Each row is a point on a tangle of strands that fork, close into loops and nearly touch. The rows are in no order.
Two points are linked if the straight distance between their rows is under 9.55. Some points are linked to none.
bul: [-0.01 -0.80 +0.36 +0.68 +1.11 -3.41 +0.29 +2.51 -3.62 -0.51 +1.64 +5.40 +0.26 -0.18 +1.12 +3.98 +0.47 -0.74 -1.43 +1.85 -0.79 -1.09 +1.08 -0.61 -3.95 +3.07 -0.78]
tiz: [-3.09 -1.73 -0.08 -3.27 +1.72 -2.71 -2.68 +1.86 +1.42 -0.68 -3.23 +1.42 -1.38 +0.18 -0.01 -4.18 -2.92 -3.74 -1.64 +0.75 +1.64 +2.14 +0.00 +0.61 -2.17 +6.38 -0.82]
bino: [+0.87 +3.44 -5.90 +1.88 -0.58 +0.69 +4.40 -0.64 -1.49 +1.32 +3.28 -0.01 -1.20 +0.47 +4.22 +1.86 +1.84 -0.35 -0.05 -4.20 -0.26 +0.01 -1.98 -1.71 -0.40 -0.51 +2.46]
nizan: [-0.14 +1.69 -3.48 +3.20 +1.32 +2.92 +2.63 +0.37 -4.33 -0.68 -0.69 -1.21 +1.67 -0.88 +1.27 -0.15 +0.76 -0.58 +1.68 +2.23 +3.24 -2.42 -0.93 -0.58 +0.33 -1.20 +3.79]
sibeb: [+1.62 -0.27 +1.64 +1.43 +1.11 +1.08 +3.84 -1.20 -1.69 -1.46 +2.30 -2.91 -0.90 -0.57 +1.17 +2.68 +4.68 +3.06 +0.79 -1.02 -2.85 -1.76 +2.02 -2.78 +1.41 +0.72 +0.41]
pegil: [-0.15 +0.53 -4.69 +0.28 +1.89 -0.19 +3.22 +0.27 -1.43 -1.66 +3.53 -2.69 -0.02 -0.88 +0.42 +3.32 -1.53 +1.50 -0.16 -1.05 +0.16 -3.14 -4.13 -1.03 -1.66 -2.21 -0.69]
zogul: [-0.71 +2.80 -0.78 +4.26 -0.80 +1.28 +4.11 -4.82 -1.03 -2.35 -0.04 +0.46 +3.02 -1.31 -1.11 +0.74 +2.26 +2.33 -0.59 -0.40 -2.70 +0.28 +0.28 +0.66 -1.31 -1.98 +4.24]
raro: [+0.66 +1.59 +0.29 -0.11 -1.06 -2.09 +2.10 -1.02 +1.17 -0.88 -1.47 +3.73 +3.12 +1.79 +2.02 +2.36 +1.86 -2.21 -1.31 +1.68 -0.21 -4.15 +2.76 -2.80 -1.35 +2.07 -0.28]
lav: [+1.47 +1.55 +3.76 +2.15 -1.05 +0.71 -2.19 +1.35 +1.68 +3.13 -1.03 +0.73 +1.67 +0.34 -2.65 +0.72 +2.12 -1.31 +1.93 -0.44 -0.31 -0.14 +3.26 -0.69 -1.29 +0.57 +2.14]
bogan: [+0.96 -0.77 -1.17 +2.28 +1.59 +0.84 +5.25 -2.90 -4.53 -2.81 +0.99 -3.45 +1.25 -1.28 +2.12 +3.34 +1.81 +3.80 +0.47 -0.16 -3.64 -2.42 -0.16 -1.64 -0.22 +0.13 +0.10]
voma: [-1.79 +0.26 -3.02 -0.37 -3.51 -2.79 -0.50 -1.31 +0.35 -1.17 +0.27 +0.41 -0.30 -0.12 -0.82 -2.89 -0.77 -0.55 -2.06 -0.57 -0.92 +2.22 -4.27 -0.02 -0.93 -2.90 -2.42]
novo: [+1.72 +1.75 -2.45 -1.85 -0.56 +1.25 +2.12 -2.12 -1.12 +0.60 -0.55 -3.84 -0.82 +2.16 +4.15 -0.42 +0.82 -2.06 -2.06 -5.05 +0.25 +0.63 +1.58 -0.19 +2.48 +2.96 -1.23]
ripo: [-2.33 +1.00 -3.36 +3.94 +1.30 +0.21 +2.11 -1.91 -6.18 -2.53 +3.30 -1.56 -0.55 -2.47 -1.71 +1.80 +0.09 +0.59 +0.20 -1.79 -0.95 -0.36 -2.54 +0.96 -4.67 -0.39 +3.80]
Piduv: [+0.02 -1.80 +0.01 -1.59 -0.59 -2.12 +1.43 -0.29 +1.08 -0.73 -1.26 +0.21 -4.54 +1.64 +1.50 +0.11 +1.91 +0.72 -2.98 +0.12 -1.68 +2.12 -0.23 -1.57 +0.73 +0.51 -5.59]
nemek: [+2.03 +0.25 +5.76 -0.88 -1.03 -0.79 -0.14 +0.87 +3.38 +0.52 -0.71 +0.37 +0.72 +2.19 +0.92 +2.68 +2.49 +0.46 +0.17 -0.29 -1.59 +0.60 +3.20 -1.60 -0.25 +0.30 +1.18]
bom: [-0.93 -2.19 +1.81 -1.68 -0.37 +1.30 -2.89 +2.32 +0.55 -1.11 -2.14 +5.63 +1.61 +1.75 -1.99 +2.19 -1.80 +1.00 -1.92 +3.37 -3.80 -0.65 +0.38 +0.98 -1.35 +4.21 -0.11]
kos: [+1.00 +0.03 +4.17 +1.05 -2.62 -1.10 +0.55 -0.01 -2.03 -0.50 -1.11 -5.36 -0.45 +1.90 +2.26 +0.47 +4.34 -0.91 +2.34 -0.28 -0.34 +1.35 +0.58 -3.33 +1.34 -1.14 +2.27]
Taduf: [+3.31 +0.39 +3.79 +0.86 +0.09 +1.43 -0.70 -0.02 +0.14 -0.89 +1.08 -1.94 -2.17 -0.62 -0.95 -0.85 +0.81 +4.41 +1.99 -0.35 -0.72 -1.70 +0.81 +0.92 -1.09 -3.37 -0.19]
fala: [-0.05 +0.45 -2.78 +0.88 +0.52 -1.08 +2.96 -0.12 -5.04 -3.31 -1.18 -0.97 +3.32 +0.20 +4.39 +0.38 -0.05 -0.75 -0.51 +1.78 +1.19 -0.81 -3.49 -2.11 -0.56 -1.65 +2.58]
Dizem: [+1.21 +0.86 -0.64 +1.70 +1.23 +3.40 +1.07 +1.88 -1.73 +1.34 +0.26 -1.66 +0.33 -0.34 +1.83 -0.86 +0.58 +1.20 +1.80 +0.60 +3.26 +1.71 -0.85 +0.84 +3.23 -2.99 +3.67]
Pak: [+0.85 -1.02 -1.10 -1.48 +0.14 +0.98 -2.12 -0.42 -1.15 +0.10 +2.79 -2.28 -1.04 -1.03 +0.80 -3.59 +0.36 +0.03 -0.96 -3.24 +0.00 +4.05 -2.02 -0.96 +3.79 -3.18 +0.07]
fuv: [-1.19 -1.94 +0.64 -2.36 +2.20 +1.68 -1.20 +2.34 +3.53 +0.82 -0.94 +3.63 -0.27 +1.07 -2.47 +1.71 -0.86 -0.33 -1.66 +2.52 -1.24 -1.73 +2.42 -0.50 -0.47 +5.95 -0.71]
zud: [+2.74 -2.30 +5.11 -1.86 -0.20 +2.50 -3.96 -0.67 +0.98 -1.33 +0.58 +0.28 -2.72 -0.29 -1.50 -1.48 -0.22 +4.32 +1.41 +1.61 -1.72 -3.24 +2.30 +1.26 +1.13 -2.47 -2.98]
pev: [-1.41 -2.22 +4.54 -3.76 -0.91 -1.21 -4.79 -1.19 +4.69 +0.27 -4.63 -3.49 -0.01 +1.84 +1.17 -3.56 -1.56 -1.98 +3.07 +2.31 +0.34 +0.38 +0.95 -1.59 +2.75 +0.39 +0.13]
ruze: [+1.28 +2.90 -0.56 +0.37 -0.29 -0.46 +0.44 -1.80 +1.34 -0.77 +0.37 +3.76 +2.79 +0.71 -0.61 +1.90 -1.49 -2.09 -1.85 -0.23 +1.27 -4.25 +2.56 +0.27 -3.87 +0.85 +1.06]
pomip: [-1.15 -2.12 +0.32 -2.50 -3.01 -2.44 -1.04 -0.43 +0.05 -1.29 -3.58 -0.18 +0.61 +1.68 +1.75 -1.97 +2.25 -2.31 -2.25 +0.40 -0.98 +2.41 -1.14 -1.24 +3.80 +0.26 -4.04]
vunon: [+1.17 +1.99 +0.73 +0.88 +2.70 +0.66 +2.66 +1.90 +3.09 +1.82 +1.67 +0.00 -2.47 -0.62 -0.68 +0.84 -2.45 +1.03 +0.39 -1.59 +2.38 +1.82 +0.32 +1.14 -3.35 +0.56 +2.84]
Nupip: [+0.65 +1.01 -0.72 +4.87 +1.52 -0.66 +2.24 +0.31 -2.34 -0.25 +1.22 -0.27 +2.23 -3.19 -2.56 +3.49 +4.12 +2.61 +4.20 +0.86 -1.24 -3.29 -0.61 -1.68 -1.80 -2.46 +1.03]
tuzu: [-1.65 +0.77 -2.28 +1.67 +2.99 +1.32 +4.16 +2.51 +0.73 +1.67 +2.37 -1.72 -1.04 -1.24 -1.69 +3.01 -1.69 -0.27 +0.15 -1.00 +2.97 +1.83 -1.58 +1.68 -1.40 +1.35 +3.07]
nelo: [-0.31 -1.53 +1.93 -4.14 -0.34 -0.46 -4.22 +3.17 +2.58 +0.61 -3.90 +3.89 -0.20 +3.22 +2.98 -1.21 -0.27 -1.99 -0.07 +3.28 +1.47 -1.04 +1.90 -0.90 +2.98 +3.04 -1.14]
bemen: [-3.08 +0.88 -2.42 +1.28 -1.64 -0.32 +0.06 -1.29 -0.20 +2.90 +3.21 +0.91 -4.07 -1.15 -2.78 -1.16 -0.07 -1.03 -1.35 -2.46 +0.53 +3.15 +1.26 +2.78 -0.53 +2.62 -1.39]
zivud: [+2.40 +0.35 -1.13 -0.43 +1.82 +1.52 +0.69 +0.07 +0.29 -0.45 +1.93 -2.35 -0.77 -0.49 -0.65 +0.84 -1.83 +2.24 +0.19 +0.02 +1.18 -4.39 +0.03 -0.03 -1.02 -1.70 -2.56]
Pide: [-0.09 +3.54 -2.91 +4.58 +0.56 +0.99 +3.51 -4.16 -3.64 +0.35 +2.19 +1.80 +3.50 -1.82 +0.19 +4.81 +0.85 +1.27 -0.09 -2.18 -1.18 -0.73 +1.75 +3.05 -0.51 -0.96 +2.20]
Nak: [-1.79 -1.76 +1.79 +2.36 -0.81 -0.12 -0.44 +2.99 -1.86 +0.41 -2.09 +0.53 -0.47 -0.81 -3.66 -0.23 -1.46 +0.24 +1.02 +3.09 -0.33 +1.54 -1.68 +1.18 -4.35 +1.19 +0.63]
befel: [-1.59 -0.62 -1.41 +0.23 -0.04 +1.89 -0.31 -0.14 +0.41 +1.77 +1.73 +2.67 -4.03 -1.11 -1.51 -2.40 +0.18 +0.95 -1.44 +0.92 +0.62 +1.53 +2.56 +2.25 +1.22 +2.12 -1.75]
laval: [+0.53 +0.13 +1.65 -0.88 +2.24 +1.60 +2.29 -0.77 +1.56 -2.74 -0.05 -2.02 +1.19 +1.07 +1.51 -0.08 +1.70 -0.59 -0.04 +1.37 +1.81 -3.09 +1.81 -3.49 +0.74 +1.11 +4.03]
Pupif: [-0.88 +1.70 -1.05 +0.18 -0.17 -1.96 -3.60 +1.70 +0.43 +0.66 +1.56 +4.75 +2.91 +0.10 -2.89 +2.53 -1.94 -3.15 -0.69 -0.91 +0.70 -1.74 -0.45 +0.43 -4.84 +0.30 +1.07]
Lova: [-3.59 +0.43 -3.46 +1.17 -1.61 -0.81 +3.18 -3.43 -0.97 +0.18 +0.95 -2.36 -1.94 -0.05 -2.95 +0.15 -0.98 -2.56 -2.18 -2.17 -0.33 +0.10 +0.24 +1.62 -2.23 +4.24 -1.16]
runi: [-0.96 -1.26 -1.97 -4.78 +3.60 -0.34 -0.66 +0.69 +1.83 -0.58 -1.14 -0.54 -1.10 +0.43 +2.49 -2.30 -0.46 -2.36 -2.46 -1.73 +2.58 +1.08 +1.54 -0.82 +4.27 +3.80 -2.96]
zoguf: [+0.38 +0.29 +0.45 +4.44 +2.37 -1.36 +0.02 +2.43 -4.13 -0.42 +0.40 +4.35 +3.06 -2.96 -1.29 +4.48 +1.46 +2.41 +3.67 +3.03 -0.69 -2.86 -0.35 +0.34 -3.68 -1.41 +1.91]
lota: [+0.38 -1.16 +1.70 -3.57 +4.25 -1.44 -4.85 +1.65 +4.77 +3.85 -1.36 -0.69 -0.15 -0.39 +0.34 -4.21 -5.39 -1.41 +3.66 +0.36 +0.51 +2.44 +0.42 -0.03 -0.20 -0.14 -0.72]
mon: [-2.60 +2.74 -7.56 -0.81 -1.74 -1.08 +0.27 -2.87 +1.01 +0.79 +2.52 -1.59 -2.38 -0.15 +0.82 -3.29 -1.47 -2.75 -0.86 -4.96 +1.24 -0.19 -3.18 +0.36 -0.56 +0.72 -0.73]
suno: [+2.09 +3.04 +1.19 +1.48 -1.02 +2.38 -1.19 -0.87 +0.59 +0.04 -1.28 -1.60 +0.72 +1.01 +2.15 -1.97 +0.62 +1.25 +2.46 +0.06 +2.82 +0.49 -0.62 +0.47 +1.86 -6.43 +4.47]
lef: [-0.05 +1.99 -2.94 -1.95 +0.21 -1.13 +0.66 -1.32 +1.35 -1.08 -2.00 -2.45 -2.10 +0.72 +3.69 -5.83 -0.72 -2.97 +0.58 -1.83 +3.66 -1.26 -0.57 -1.95 +0.40 +2.26 +0.90]
pef: [-1.46 -3.03 +2.05 -0.78 -0.62 +1.35 -0.98 -0.37 +0.75 -1.72 -0.17 +5.01 -0.72 -0.27 -3.22 +0.29 -1.11 +2.82 -3.34 +1.91 -4.43 +2.72 +0.00 +3.61 -0.65 +1.30 -1.35]
Fub: [-0.80 -1.41 +0.38 -2.38 +2.67 +1.98 -0.47 +1.05 +2.26 -1.16 +0.90 +2.27 +1.14 -0.36 -0.62 -0.36 +2.16 -0.56 -1.75 +2.19 +0.69 -2.28 +2.61 -2.81 +2.97 +2.54 +0.72]
Nobe: [-0.36 -0.54 +1.17 -1.80 +0.12 -0.03 -1.85 -0.63 +0.67 -0.78 -2.59 -3.82 -0.73 +0.93 +1.99 -5.42 -1.18 -1.09 +1.43 +1.24 +2.74 -0.45 -0.04 -1.51 +1.60 -0.35 +0.83]
nivo: [+0.62 +1.32 +0.96 +2.95 -0.70 -1.49 +2.83 +0.32 -2.07 -0.52 +1.85 +4.86 -0.78 -1.36 +0.77 +3.62 +0.41 +4.66 -0.13 +0.70 -2.21 +1.33 -0.26 +4.05 -3.26 -1.95 -0.43]
Sifot: [+0.75 -0.37 -3.82 +1.56 +1.35 +0.85 +2.74 -1.49 -5.54 -2.20 +1.45 -4.26 +3.08 -0.99 +2.67 +2.68 +0.86 +1.30 +0.51 -1.11 -2.27 -1.78 -3.24 -2.60 +0.17 -2.49 +1.02]
gasin: [+0.36 +0.04 +1.26 +2.80 +1.85 +0.53 +1.78 +1.44 -0.77 -0.87 +3.06 -1.71 -0.15 -2.15 -2.25 +0.66 +4.93 +1.54 +2.21 -0.26 -0.77 -0.69 +0.00 -4.00 -0.60 -0.48 +3.01]
zev: [-1.79 +0.07 -3.85 -0.18 +1.81 -1.68 +2.90 +1.26 -0.51 -0.33 +2.14 -1.85 +2.01 -0.64 -0.98 +4.07 -1.63 -2.82 -1.08 -1.40 +1.70 -0.91 -2.65 -0.85 -2.12 +1.01 -0.01]
dadi: [+0.90 +1.08 -0.27 -1.94 -0.30 +0.13 -5.92 +2.77 +3.10 +1.15 -0.84 +5.31 +1.60 +1.16 -1.55 -0.45 -3.67 -0.49 +0.59 +1.56 +0.19 -2.95 -0.68 +0.08 -2.61 -0.71 -0.08]
Gose: [+0.20 +3.01 -4.23 -0.74 +0.68 -1.62 -0.77 -1.24 +2.93 +1.82 +1.81 -1.75 -1.98 -0.50 +0.10 -4.19 -1.92 -3.22 +1.24 -3.67 +2.86 -1.46 -0.33 -2.01 -1.27 +1.13 -0.47]
mapo: [+2.90 +0.67 +2.24 -1.11 +1.99 -0.52 -0.48 +3.87 +2.21 +3.59 +0.54 -0.98 -1.09 +0.77 +1.54 +0.99 -2.40 +0.11 +0.83 -1.51 +2.54 +2.50 +1.03 +0.63 -0.71 -0.36 +0.11]
sugi: [+1.49 +2.86 -1.86 +2.12 -1.88 +1.21 +2.99 -1.34 +0.65 +1.34 +3.35 +0.20 -2.02 -0.10 +1.81 -0.10 +3.95 +2.03 -0.36 -3.59 -1.60 +2.57 +0.45 -0.88 +1.88 -1.89 +1.19]
lepan: [+0.56 +1.36 -2.67 -1.26 +0.96 -0.18 -1.72 -1.07 +2.10 +0.26 +2.46 -0.91 -0.94 -0.85 -1.52 -2.10 -1.73 -0.80 -0.25 -1.18 +1.83 -3.60 -0.02 -1.49 -1.21 -1.11 -2.22]
dilef: [+0.00 -1.87 +4.61 -1.96 -1.63 +0.58 -1.42 -0.84 +4.25 -1.41 -2.75 +0.33 +1.27 +2.35 -1.13 +1.26 +0.49 +1.06 +0.08 +3.04 -2.53 -2.52 +1.34 -1.21 +0.65 +0.01 +0.23]
todo: [-3.04 -1.12 -1.92 -2.10 +0.69 -1.89 +0.24 +1.37 +1.73 +2.03 -3.20 +0.33 -1.44 +0.57 +0.06 -1.52 -5.44 -2.33 -0.75 +0.90 +2.55 +2.47 -0.77 +3.52 -1.74 +4.23 -2.50]
norat: [+1.22 -1.57 +5.07 -0.81 -3.37 -1.45 +0.19 -0.73 +0.48 -0.42 -1.73 -4.23 -4.60 +2.70 +3.33 +0.62 +3.29 +1.29 +1.49 +0.81 -1.12 +1.12 +1.21 -2.11 +2.30 -1.41 -1.66]
Gegon: [+0.00 -1.76 +2.01 +0.03 -1.32 +2.59 -1.87 -0.31 +1.79 +3.45 -1.12 +1.48 -3.46 -0.51 -0.48 -3.45 +0.90 +1.24 +0.76 +2.25 +0.13 +2.38 +2.88 +1.54 +5.33 +0.80 -2.03]
zof: [+2.38 -0.39 +1.42 +1.08 -0.53 -0.71 +2.04 +1.05 -3.56 +0.71 +1.26 +0.48 -0.11 -0.01 +1.67 +3.61 +0.33 +1.97 -0.95 -0.11 -1.50 +1.31 +0.92 +2.21 +0.26 -0.91 -2.90]
Mib: [-1.81 -0.76 -0.76 -2.11 -1.31 -0.52 +0.08 -0.68 +1.88 +0.50 -2.69 +0.76 +2.92 +1.22 -1.23 +0.26 -3.60 -2.00 -3.20 +0.05 +0.02 +1.86 -0.66 +3.14 -0.10 +1.29 -2.15]
bomev: [+1.19 +4.08 -2.33 +2.94 +1.16 +1.08 +2.02 -2.71 -1.21 +0.38 +1.69 +3.24 +3.31 -0.80 -0.33 +3.71 -0.43 -0.90 -0.54 -0.95 +1.32 -3.33 +2.71 +1.93 -2.08 -0.56 +2.58]
bagaf: [+0.81 -1.32 +2.11 +1.34 +0.89 -2.08 -1.59 +4.00 -3.24 -0.81 +0.42 +4.77 +2.90 -0.88 +0.70 +3.33 +1.18 +1.55 +0.91 +3.29 -1.57 -1.19 -0.40 -1.23 -2.23 -1.25 +0.98]
Kog: [-1.43 +0.86 -0.93 +1.43 -1.69 -1.50 -2.08 -0.62 +2.53 +1.10 +0.21 -1.15 +0.28 -1.14 -4.89 -1.64 -1.61 -0.22 +0.66 -1.25 -0.89 +2.03 -3.36 +0.27 -3.13 -3.77 +0.06]
Zire: [+0.70 -1.26 +1.75 -0.72 +2.16 -1.12 -0.07 +4.17 -2.00 +1.21 +0.67 +0.16 -2.67 +0.27 +1.78 -0.80 +0.48 -1.55 -1.05 -0.45 +2.62 +3.73 +1.47 -0.51 -0.35 +3.66 +0.63]
Begar: [-0.21 +0.22 +1.75 +3.07 -0.78 -1.08 +0.06 +0.71 -3.43 -1.50 -0.55 -1.20 +1.82 -0.33 -0.74 -0.87 +3.87 -1.42 +1.29 +0.96 -0.15 +0.85 -0.38 -3.81 -1.30 -1.13 +4.00]
Tor: [+1.34 -1.22 +0.74 -0.26 -1.51 +3.33 +2.01 -2.98 -0.58 -1.41 +0.64 -0.11 -2.73 -0.46 +1.20 -1.35 +1.41 +4.95 -1.18 +0.61 -2.26 +1.50 -0.49 +2.55 +5.04 -3.12 -2.22]
pap: [-1.10 -0.79 +0.16 -1.73 +0.71 +0.59 -2.67 +0.62 -0.62 -0.70 -1.16 +0.39 +3.44 -0.12 -1.14 -2.29 -2.37 -2.62 -2.16 -0.76 +1.79 +3.10 -0.28 +1.84 +0.67 +0.47 +1.74]
rudet: [-1.81 +1.13 -3.60 -0.56 -0.24 -2.17 +1.89 +1.48 -1.05 +0.51 +0.16 +3.78 +0.59 +0.02 +1.93 +0.43 +1.22 -4.53 -1.81 -0.66 +3.21 +0.49 +0.41 +0.24 +0.46 +4.10 -0.33]
tarun: [-0.45 +0.98 -0.80 +0.99 +0.02 +1.25 +2.94 -2.43 -0.37 -0.81 -1.73 -3.81 -0.77 +0.37 -1.52 -1.33 -3.12 -1.41 -1.22 -0.60 +1.40 -0.66 +0.34 +1.27 -3.80 +2.49 +1.22]
bisat: [-0.39 -0.60 +0.25 +0.85 +1.49 +1.81 -0.84 +1.84 +1.10 +0.23 +2.46 +2.47 +2.00 -2.40 -4.13 +2.23 -0.03 +1.74 +0.23 +0.47 -0.80 +0.04 -0.56 +1.83 +0.42 -1.80 +0.51]
sodi: [+1.94 -0.01 +2.98 -0.79 -2.66 +0.52 +2.41 -1.81 +1.71 -1.04 -0.69 -1.54 -3.82 +2.42 +4.30 +0.01 +2.35 +4.15 -0.06 +0.75 -1.36 +2.17 -0.07 -0.15 +3.16 -3.17 -0.50]
nefaf: [+0.42 -1.93 -0.51 +0.15 -0.20 +2.43 +0.16 -1.31 -3.77 -2.79 +2.09 -1.07 -0.14 -1.31 +0.29 -2.13 +1.86 +2.77 -1.12 +0.76 -1.74 +1.01 -2.14 +0.08 +3.77 -3.70 -0.17]
Suto: [+0.49 -2.97 +2.38 -0.49 -2.05 +1.16 -3.35 -0.54 +1.85 +2.20 -0.33 +2.04 -1.88 -1.43 -4.58 -0.46 -2.49 +2.38 +0.17 +0.60 -3.53 +1.87 -0.43 +3.73 +0.52 -0.51 -4.65]
Buri: [-0.34 +0.15 +1.67 +2.13 -1.12 -0.40 +1.69 +0.23 -1.27 -1.34 -3.66 +0.29 +0.85 +0.74 -1.07 -0.37 -1.92 -0.30 +0.17 +3.29 +0.84 -0.93 -0.81 +0.75 -4.92 +0.42 +1.89]
nusaf: [+1.74 -2.43 +4.53 -2.63 +0.50 +1.48 -2.18 -2.42 +0.25 -3.42 +0.55 +1.54 +1.03 +0.94 -0.45 +1.32 +0.97 +2.77 -2.43 +1.46 -3.38 -2.72 +3.35 +0.48 +1.75 -0.62 -2.03]
Kad: [+0.83 +1.08 +0.67 +2.21 -2.19 +1.16 +2.98 -2.77 -2.60 -0.52 -1.59 -1.24 +3.25 +1.02 +3.62 +2.21 +2.80 +1.42 +1.34 +2.10 -0.47 -1.22 +1.32 -0.18 +4.12 -2.91 +1.49]
kovu: [-4.11 -0.22 -3.21 -0.51 +0.46 -3.55 -1.73 +1.53 -0.98 -0.25 +2.54 +1.50 +3.33 -0.63 -3.05 +3.32 -1.49 -4.67 -1.37 -1.65 +1.04 -0.69 -2.93 -0.13 -2.51 +0.47 +0.00]
meri: [+1.02 -1.34 +2.11 -1.13 -1.55 +1.31 -4.07 -0.37 +2.92 +3.87 -0.28 -0.71 -1.56 -0.02 +0.63 -2.77 +1.58 -0.62 +3.08 +0.57 +1.27 +1.10 +2.17 -0.95 +6.65 -1.99 -1.90]
mogas: [-0.14 -2.83 +5.67 -2.81 -2.72 +0.03 -4.61 -0.09 +4.66 +1.03 -4.79 -0.22 -0.19 +2.84 -0.64 -0.75 -1.58 +0.08 +2.02 +2.68 -2.69 +0.54 +0.48 -0.44 +1.78 +0.37 -0.77]
Buda: [-0.98 -1.15 +0.52 -4.37 +0.30 -2.86 -5.77 +2.94 +1.93 +0.69 -5.04 +2.46 +0.69 +1.30 +1.82 -4.35 -2.61 -3.70 +0.56 +1.13 +1.40 -0.63 +0.16 +0.08 +0.65 +4.51 -2.50]
dob: [-0.10 -1.70 +3.04 -0.98 +1.09 +1.64 -3.91 +0.56 -0.56 -1.19 -0.74 -1.30 +0.69 -0.22 -1.43 -4.07 -0.84 -0.24 +0.49 +1.68 +1.27 +0.58 +0.66 -0.60 +0.41 -0.73 +2.46]
vage: [+2.25 +1.74 +0.63 -1.39 +0.75 +2.14 +0.98 -2.12 -0.32 -0.73 +0.90 -3.68 +0.05 +1.65 +2.47 -0.82 +0.73 -1.05 -1.29 -3.33 +0.99 -0.58 +2.76 -1.08 +1.93 +1.10 +2.25]
guvin: [+1.58 -2.13 +3.85 +0.99 -2.33 +1.30 -3.32 +2.41 +2.87 +2.68 -1.01 +2.33 -0.20 -1.23 -5.67 +1.84 -0.03 +3.11 +3.23 +0.47 -4.62 -0.05 -0.65 +2.43 -0.25 -0.27 -2.80]
Roto: [+0.48 -1.77 +0.80 -0.29 +0.94 -0.55 +3.80 +0.23 -2.08 -1.52 +0.92 -1.14 -3.61 +0.28 +1.02 +2.88 -0.56 +3.29 -3.14 -0.38 -2.39 +2.71 -0.48 +1.80 -1.10 +0.86 -3.31]
Vaz: [-3.30 -0.37 -5.03 -2.74 -0.89 -4.20 -0.64 -0.70 +0.20 -1.22 +0.66 -0.23 -2.00 +0.02 +0.51 -2.34 -0.72 -2.97 -3.02 -2.67 +0.88 +0.95 -3.16 +0.15 +0.19 +1.43 -4.66]
kaz: [+0.85 -0.18 -0.70 -3.29 +0.57 -2.17 -3.76 +1.79 +4.15 +1.06 +0.45 +2.31 -0.23 +0.88 -0.44 -0.91 -2.74 -0.62 -0.72 -0.04 +0.53 -1.99 -0.42 -1.16 -1.60 -0.57 -3.45]
tidu: [-0.99 -0.68 -0.83 -1.78 -2.27 -2.75 -0.91 -0.16 +0.10 +1.52 -3.49 -4.15 +0.01 +0.47 +1.70 -3.93 +1.24 -4.01 +0.08 -3.19 +0.97 +3.77 -1.02 -0.51 +4.24 +1.93 -2.91]
fuvi: [-2.24 +1.39 -0.77 +4.28 +0.65 -1.10 +3.31 -0.46 -3.78 -1.65 +3.55 +2.42 -2.58 -2.48 -1.57 +2.50 +0.48 +3.67 +0.63 +0.00 -0.83 +1.17 -1.36 +3.87 -4.81 -0.46 +2.87]
Kib: [-0.74 +3.53 -7.38 +0.57 -0.88 +0.33 +1.42 -1.51 -2.67 -1.15 +2.70 -0.24 +0.58 -0.19 +2.95 -1.41 +0.80 -3.10 -0.78 -4.31 +1.72 -1.33 -3.03 -1.22 -0.30 -0.42 +2.46]
nute: [+1.27 -1.80 +2.63 +0.69 -2.86 +1.95 -2.03 +0.11 +1.84 +2.87 -1.94 -1.08 +2.15 -0.46 -2.34 +0.56 +1.11 +0.51 +2.97 +1.68 -0.16 -0.28 -0.38 +0.36 +5.15 -4.29 -2.04]
ruped: [+1.05 -0.24 +0.84 -1.30 +3.29 +0.22 -2.71 +1.23 +2.87 +4.06 -0.71 -3.98 +0.79 -0.93 -1.41 -1.80 -4.83 -1.04 +2.51 -1.75 +1.99 +2.87 +0.05 +1.02 +0.35 -1.69 +0.05]
Gogi: [+0.45 -0.64 +1.41 +2.92 -2.01 +2.08 +1.49 -0.74 -1.32 +0.23 -2.42 -2.14 +3.75 -0.65 -1.30 +1.85 +2.22 +1.42 +2.71 +3.35 -0.54 -1.95 -0.58 +0.03 +3.81 -4.07 -0.05]

A piece is all that can be reached along the links. How many separate loops has the piece of each point below (a circle has one, a figure eight two, a Y none), and how many tips (points with one link)?
ripo -> loops 0, tips 2
bom -> loops 0, tips 2
mon -> loops 2, tips 11
Buri -> loops 0, tips 2

A tip is a point with one link. Name the tips that can be reached along the links from each point below, in the order of the rows.
befel -> Nak, Kad
Suto -> novo, guvin
pomip -> ripo, tidu

Name the points in between on the shortest way along the links from the first point to the second, in order.
Pupif, voma -> dadi kaz lepan Gose mon Vaz
sugi, tiz -> bino Kib mon Gose lef Nobe dob pap Mib todo
Dizem, Nobe -> nizan fala Sifot pegil zivud lepan Gose lef
Taduf, Zire -> zivud pegil zev tuzu vunon mapo
nusaf, Tor -> zud Taduf zivud pegil Sifot bogan sibeb gasin Begar kos norat sodi
